A landscape with many valleys, sampled at points; each row gives a point and its height.
A ball rolls from a point to the lowest of its 2 nearest points, and stops where none of them is lower. Distance is the straight distance between rows; heights are no part of it.
k17: [155 141 155 132 155 155 174 129  89 130 145 130 148 119 165 155 140 110
 107 144 131]  (h 100)
k154: [144 105  94  79 110 174 159 145 194 125 109 164 135  89 145 143  71 116
 117 159 127]  (h 355)
k164: [127 166 146 154 185 138 109 139 100 132 146  85 121 101  82 115 142 108
 183  98 145]  (h 162)
k687: [133 117 118  96 152 125 165  95 162 138 124  76  85  91 183 119  95 155
  36 120 121]  (h 656)
k493: [128 156 165 139 190 168 119 146 115 120 102 138 123  65 140 149  81 100
 134 118 181]  (h 220)
k427: [161 102 155 105 122 112 168 147 153 149 135 139 174 143 155 114  88 157
  85 141 108]  (h 483)
k214: [ 94 162 140 153 151 112  83 138 111 129 143 101 109 135  65  95 158 136
 207 102 131]  (h 215)
k995: [101 134 166 166 154 137  95 103 133 149 117 130 120 116 166  97  93 144
  82 117 123]  (h 331)
k846: [119 138 166 165 177 147  96 125 120 144 106 141 138  97 147 115  70 109
 108 109 157]  (h 273)
k593: [121 119  92 173  89  92  63 131 143 125  94 161 124 163  84 117 136  88
 151  97 125]  (h 409)
k425: [121 137 170 110 179 147 182 125 118 127 127  97 112  98 186 124 126 149
  93 118 102]  (h 271)
k161: [149 105 108 134 130 120 118 155 173 146  92 174 156 118  86  97 102  81
 149 126 108]  (h 380)
k799: [156 121 121 111 147  86 141 130 105 157 154 111 153 166  83  99 184 166
 154 142 105]  (h 424)
k801: [117 154 105 166 144 138  94 109 122 117 133  94 104 106 118 140 137  84
 135 102 152]  (h 464)
k601: [141 129 141 120  71  58  83 130  59 124 122 134 120 209  82 119 220 122
 149 126 110]  (h 299)
k562: [146 133 193 109 163 168 192 155 130 125  91 143 132  96 187 137  95 123
 104 126  99]  (h 313)
k162: [106 143 164 151 136 120 107  79  98 150 179 112 120 134 120  96 166 185
 111 136  92]  (h 598)
k472: [166 152 107 144 137 151 163 102 116 108 102 124 103  89 153 166 177  53
  95 119 102]  (h 351)
k193: [ 28 112 112  94 102 108 117 127 137 103 108 146 100 166 144 101 143 165
 150 147 119]  (h 689)
k271: [100  94  93 107  81 125 131 148 152 116 103 191 156 155 139 147 100 124
 139 154 150]  (h 275)
k876: [195 143 127 150 105  85 135 126  94 134 134 102 140 175  77 115 195 105
 149 128  99]  (h 472)
k675: [108 130 135 119 162 117 143 135 121 139 151 110 139 135 124 105 148 156
 151 133 109]  (h 391)
k55: [ 72 111  86 145 131 154  67  79 159 133 137 106  81 102 126  94 119 125
 120 114 147]  (h 664)
k765: [ 43 108  88  93 111 154 145 133 146 101 120 114 103 135 160 124 114 147
 159 138 145]  (h 681)
k189: [155 160 112 197  85 112 100  99  96 108 141 101 118 151 131 146 162  82
 122  98 122]  (h 432)
k828: [146 133 102 149 149 106  88 112 126 152 168  80 130 131  68 125 148 157
 158 101 143]  (h 548)
k521: [ 96 141 140 130  96  77  94 111  74 123 152 138 112 183  89 112 213 148
 152 142 109]  (h 336)
k610: [ 71 123 182 122 107  80  90 127 155 146 141 131 108 131 103  75 105 222
 109 130  93]  (h 693)
k379: [154 138 147  88 169 199 176 137 156 111  74 160  89  51 162 153 105  84
 119 139 122]  (h 288)
k935: [ 89 112 109  92 136 176 188 116 142 108 107 102  90 114 190 137 113 136
 105 138 123]  (h 302)
k972: [143 114 177 101 143 137 203 140  88 130 164 116 159 140 181 127 156 135
 113 154  99]  (h 179)
k34: [126 123  98 148  67 124 103 157 147 108 106 186 154 153 112 174 107  92
 160 132 163]  (h 266)
k358: [ 92 130 162 127 136 110 112 137  77 131 182 121 147 171 125 129 149 200
 158 141 151]  (h 562)
k433: [243 166 120 133 119 124 142 150 108 136 159 110 168 122  69 182 128 135
 146 127 162]  (h 588)
k539: [121  95  67  70 161 166 143 106 177 122 124  81  80  71 146 106 105 112
 105 120 138]  (h 642)
k971: [100 117 105 167  91 147 116 105 100 118 156 133 137 167 165 168 135 125
 107 145 164]  (h 459)
k810: [194 116 146 139 147 128 136 123 132 165 131 146 188 133 132 137  87 135
  82 133 132]  (h 520)
k516: [201 124 114 129  48  55  82 148  60 118 113 122 130 201  68 150 179 144
 161  93 146]  (h 357)
k79: [131 113  70 139 106 145 144  84 141 128 125 127 134 133 162 151 134 100
  75 138 131]  (h 428)
k659: [ 76 124 117  97 178 183 148 102 133 107 107  83  48  80 168 112 134 114
 134 106 121]  (h 345)
k356: [166 162 146 139 132 152 172 146  99 118 123 142 148 106 129 157 147  79
 145 131 110]  (h 175)
k662: [ 71 118  91  89 126  78  99 111 158 130 151 118 107 131  85  90 159 190
 154 133 106]  (h 515)
k359: [123 141 108 171  75 121  80 151 116  90 127 140 135 148 103 177 113 107
 186  98 182]  (h 216)
k584: [ 55 104 134 106  97 149 170 130 138 108 123 107  86 153 197 119 112 175
  97 141 105]  (h 270)
k372: [178 153 123 139 179 140 139 117 139 140 110 119 127  63 113 135 129  71
 111 112 121]  (h 284)
k455: [ 85 130 124 116 170 157 164 122 129 115 132  92  97 105 148 120 160 130
 152 117  98]  (h 364)
k394: [142 126 106 148 149 126 129  97 151 151 130 117 131 128 134 110 141 107
  83 120  97]  (h 388)
k528: [138 143 141 149 154 139 115 116  81 137 187 103 161 136 144 172 121 163
 113 122 190]  (h 513)
k665: [102 109 159 130 111 150 167 143 120 120 117 155 146 148 187 124 114 126
 110 144 106]  (h 407)
k554: [ 73 116 118 146 104 134  97  86 122 130 156 118 123 151 161 131 127 176
 103 136 147]  (h 429)
k579: [142  89 191 138 107  94 116 125 102 169 151 149 174 188 153 108 111 178
  86 144 119]  (h 180)
k616: [167 120 150  86 109  96 159 179 120 132  93 196 188 168  93 125 141 124
 153 169 114]  (h 330)
k60: [176 161 127 156 143 145 141 142 135 116 105 132 122  90  95 132 136  51
 160 105 108]  (h 237)
k946: [132 100 175  93 110  52 101 127 117 164 136 151 146 180 104  82 138 214
  97 146  89]  (h 135)
k317: [ 95 134 199 130 140 130 157 138 139 140 128  97  89 120 176  96 106 174
  70 120  78]  (h 314)
k467: [102 111 139  89 172 180 177 107 134 106  72 101  56  85 185 129 106 118
  99 117 116]  (h 325)
k464: [115 100 121 154 138 126  80 133 170 153  98 163 148 126 113  97  71 112
 132 110 131]  (h 425)
k870: [170 116 107 143 167 126 113 127 174 159 110 128 144  92  92  94 112  80
 129 109 104]  (h 335)
k436: [108 105  77 114 146 109 103 107 168 142 172  99 125 128 104 109 137 172
 140 120 132]  (h 529)
k640: [149 130  88 128 120 101 145 125 115 127 164  97 139 150  95 133 191 121
 153 129 111]  (h 443)
k815: [143 108  97 124 131 124 126 131 150 139 148 139 173 132 121 158  97 146
 132 127 172]  (h 566)
k54: [127 143 164 126 166 164 143 165 120 126 127 148 161 104 135 146  80 133
 160 137 163]  (h 166)
k330: [ 90 142 196 124 138 107 118 118  80 138 177 123 122 149 117  85 158 216
 143 150 102]  (h 579)
k575: [172 114  85 169  66  86  70 136 128 126 110 146 144 168  82 158 125 109
 148  90 145]  (h 371)
k170: [141 156 125 186 115 138 128  91  91 112 123 115 111 132 162 152 177  58
  86 120 114]  (h 394)
k947: [ 58 111  71 123 119 171 108  95 143 113 132  96  82 120 146 129 111 129
 133 129 171]  (h 673)
k396: [178 151 122 100  98 126 165 176 135 130 125 189 166 143  91 158 139  98
 166 175 114]  (h 377)
k636: [134 127 156 149 140 121 127  91 103 149 174 110 142 146 167 116 145 164
  74 135 113]  (h 621)
k808: [102 144 101 127 117 193 135 139 140  91  94 139  97  90 132 153 113  54
 167 132 151]  (h 435)
k688: [132 155 149 149 155 142 131 152  93 115 146 115 150 123 102 152 119 123
 178 122 163]  (h 95)
k224: [ 46 126 160 114 101  93  97 116 133 121 125 155 104 147 125  78 147 198
 128 143  88]  (h 699)
k100: [151 110  92 100 130 167 118 139 196 128 110 157 135  74 114 120  75  82
 135 132 145]  (h 385)
k349: [172 130 120  83 133 178 191 134 176 129  97 169 128  81 168 161 107 104
  93 157  92]  (h 321)
k921: [116 105 122  85  96 123 171 174 163 113  89 203 170 147 144 132 110 120
 144 164 108]  (h 323)
k973: [202 121 159 155  63  94 102 149  50 127 134 124 150 197  86 157 150 141
 159 119 169]  (h 305)
k958: [169 118 103 114 153 130 131 116 164 147 144 126 169  92 139 156  79 141
  82 129 159]  (h 549)
k91: [ 88 112 135 118 112 129 126  95 174 139 125  88  75 111 164  95  85 170
  59 121 107]  (h 668)
k192: [172 139 121 176 127 110 123 107 123 150 124 122 137 143  98 111 166  81
 115 116  82]  (h 433)
k889: [139 133 150 168 151  89  85 122 131 177 118 142 139 157  65  78 133 153
 143 112 106]  (h 318)
k547: [ 79 128 116 138 116 167 160 150 132  90  89 156 113 123 137 136 143  70
 186 131 117]  (h 417)
k816: [164  98 168 132 109  95 126 129  70 162 160 133 172 196 122 124 158 156
 129 159 138]  (h 139)
k187: [101  98 122 111 161 133 102 156 176 136 123 135 134 112 107  81  88 135
 164 115 137]  (h 458)
k365: [ 85 145 129 130 125  94 128 150  96 112 121 140 119 170  99 104 204 113
 183 132  92]  (h 368)
k5: [161 173  88 126 106 176 127 123 146  93 100 138  92  68 133 185 117  47
 125 135 155]  (h 453)
k747: [142 185 135 169 126 149 117 131  92  89 121 111 108  90 130 178 123  71
 146 104 168]  (h 484)
k982: [213 138  99 142 131  98 120 131 110 153 165  84 156 148  57 157 147 150
 151 106 162]  (h 569)
k710: [ 92 110 108 103 166 153  94 107 169 133 140  82  86  76 132  84  86 142
 104 106 149]  (h 653)
k243: [190 149 106 178  72 119  94 132 139 110 110 148 142 127  88 160 108  77
 143  94 142]  (h 328)
k750: [149 124 134 128 160 110 137  87 136 157 161  89 133 115 170 126 116 174
  35 122 120]  (h 641)
k726: [116 125 148 104 189 180 141 137 141 110  92 131  95  54 162 125  86  93
 138 118 155]  (h 256)
k392: [114 124 122 147 168 162 127  88 147 138  78 126  82  89 163 100 125  70
  88 107 100]  (h 444)
k934: [135 133 139  90 128  88 141 178  91 121 100 160 163 178  79 118 172 123
 176 145 124]  (h 272)
k273: [147 171 143 166  98 119 110 164  77  88 137 118 140 150  92 160 128 115
 198 103 170]  (h 165)
k544: [142 138 141 124 165 173 183 111 123 113  82 143  99  74 178 161 142  80
  94 136 113]  (h 317)
k339: [ 82 108 170 100 113 129 167 182 135 107  94 175 150 158 171 116  93 145
 146 147 116]  (h 369)
k953: [114 102 148 126 107 129 158 127 150 134 125 133 137 149 192 115  83 154
  58 133 111]  (h 446)
k827: [ 56 101 169 108  85 102 140 156 139 122 127 134 116 175 178 110  98 192
  97 149 111]  (h 289)
k169: [ 90 102 185 119  88  78 107 126 115 142 148 156 138 185 155  96 122 204
  92 151 106]  (h 226)
k568: [ 53 115 126  88 144  89  93 139 163 129 117 134 102 122  85  57 141 174
 173 126  89]  (h 502)
k729: [128 118 171 127 135  82 110 134 114 162 113 160 153 184 104  71 140 166
 126 140  91]  (h 233)
k308: [ 96 125  97 155 123 126  95 124 137 122 129 129 124 139 111 125 140 109
 157 113 139]  (h 442)
k609: [ 88 118 148 122 164 114  92 129 168 151 130 119 105 106 105  50 110 149
 156 113  98]  (h 482)
k218: [134 150 135 132 104  93 121 175  79 103 119 138 143 176  80 141 163 118
 202 125 147]  (h 218)
k199: [140 136  82 144  98 160 128 118 145 111 117 143 132 111 136 183 113  80
 114 135 157]  (h 456)
k288: [176 158  79  96 132 159 146 143 147 116 163 118 147  76 108 205 119 111
 143 151 175]  (h 618)
k763: [200 182 105 147  80 136 116 137 148  94 104 136 120  96  96 161 124  55
 153 106 116]  (h 286)
k122: [128 135 173 104 167 131 184 126  98 134 179  79 125 122 180 123 150 183
  97 138 103]  (h 234)
k642: [ 87 132  96 128  93 110 143 156 117  91 105 150 124 162 120 136 181  88
 173 135 116]  (h 393)
k485: [155 119 115 126 119 119 156 151 117 133 147 147 168 151 108 148 146 124
 149 148 132]  (h 414)
k101: [172 120 170 136  94  82 116 136  45 139 144 114 146 206  93 124 196 139
 153 144 144]  (h 235)
k523: [ 83 118 147 163 109 124  77  69 142 151 145 129 112 134 147  98 107 190
  77 126 116]  (h 390)
k478: [164 142  87 125 190 122 127  85 140 145 141  89 113  67 124 132 141 104
  90 112 146]  (h 324)
k109: [135 110 107 119 144 171 133 110 168 128  81 142 112  80 150 123  99  76
 100 128 122]  (h 416)
k739: [125 106  58  61 139 172 165 133 178 105 131 109 105  73 134 143 117 111
 147 139 144]  (h 634)
k678: [156 135  87  83 164 163 149 123 159 122 132 115 126  50 133 162 104 103
 121 140 164]  (h 627)
k383: [189 150  78 116  83 128 137 154 139 111 153 144 156 125  84 200 125 120
 165 145 161]  (h 607)
k867: [144 134 132 154 126 134 127  94  76 130 172 115 144 138 177 175 140 126
  72 136 175]  (h 488)
k940: [ 77 105 149 117  94  89 107 128 193 147 143 107  94 126 127  87  83 198
  78 124  94]  (h 682)
k278: [138 124 159 151 133 127 101 140  86 146 160 135 170 169 123 154 103 180
 144 126 182]  (h 538)

For each start below, name the point where the ball stops.
k162: k493
k640: k584
k5: k816
k427: k273
k109: k493
k189: k493
k815: k273
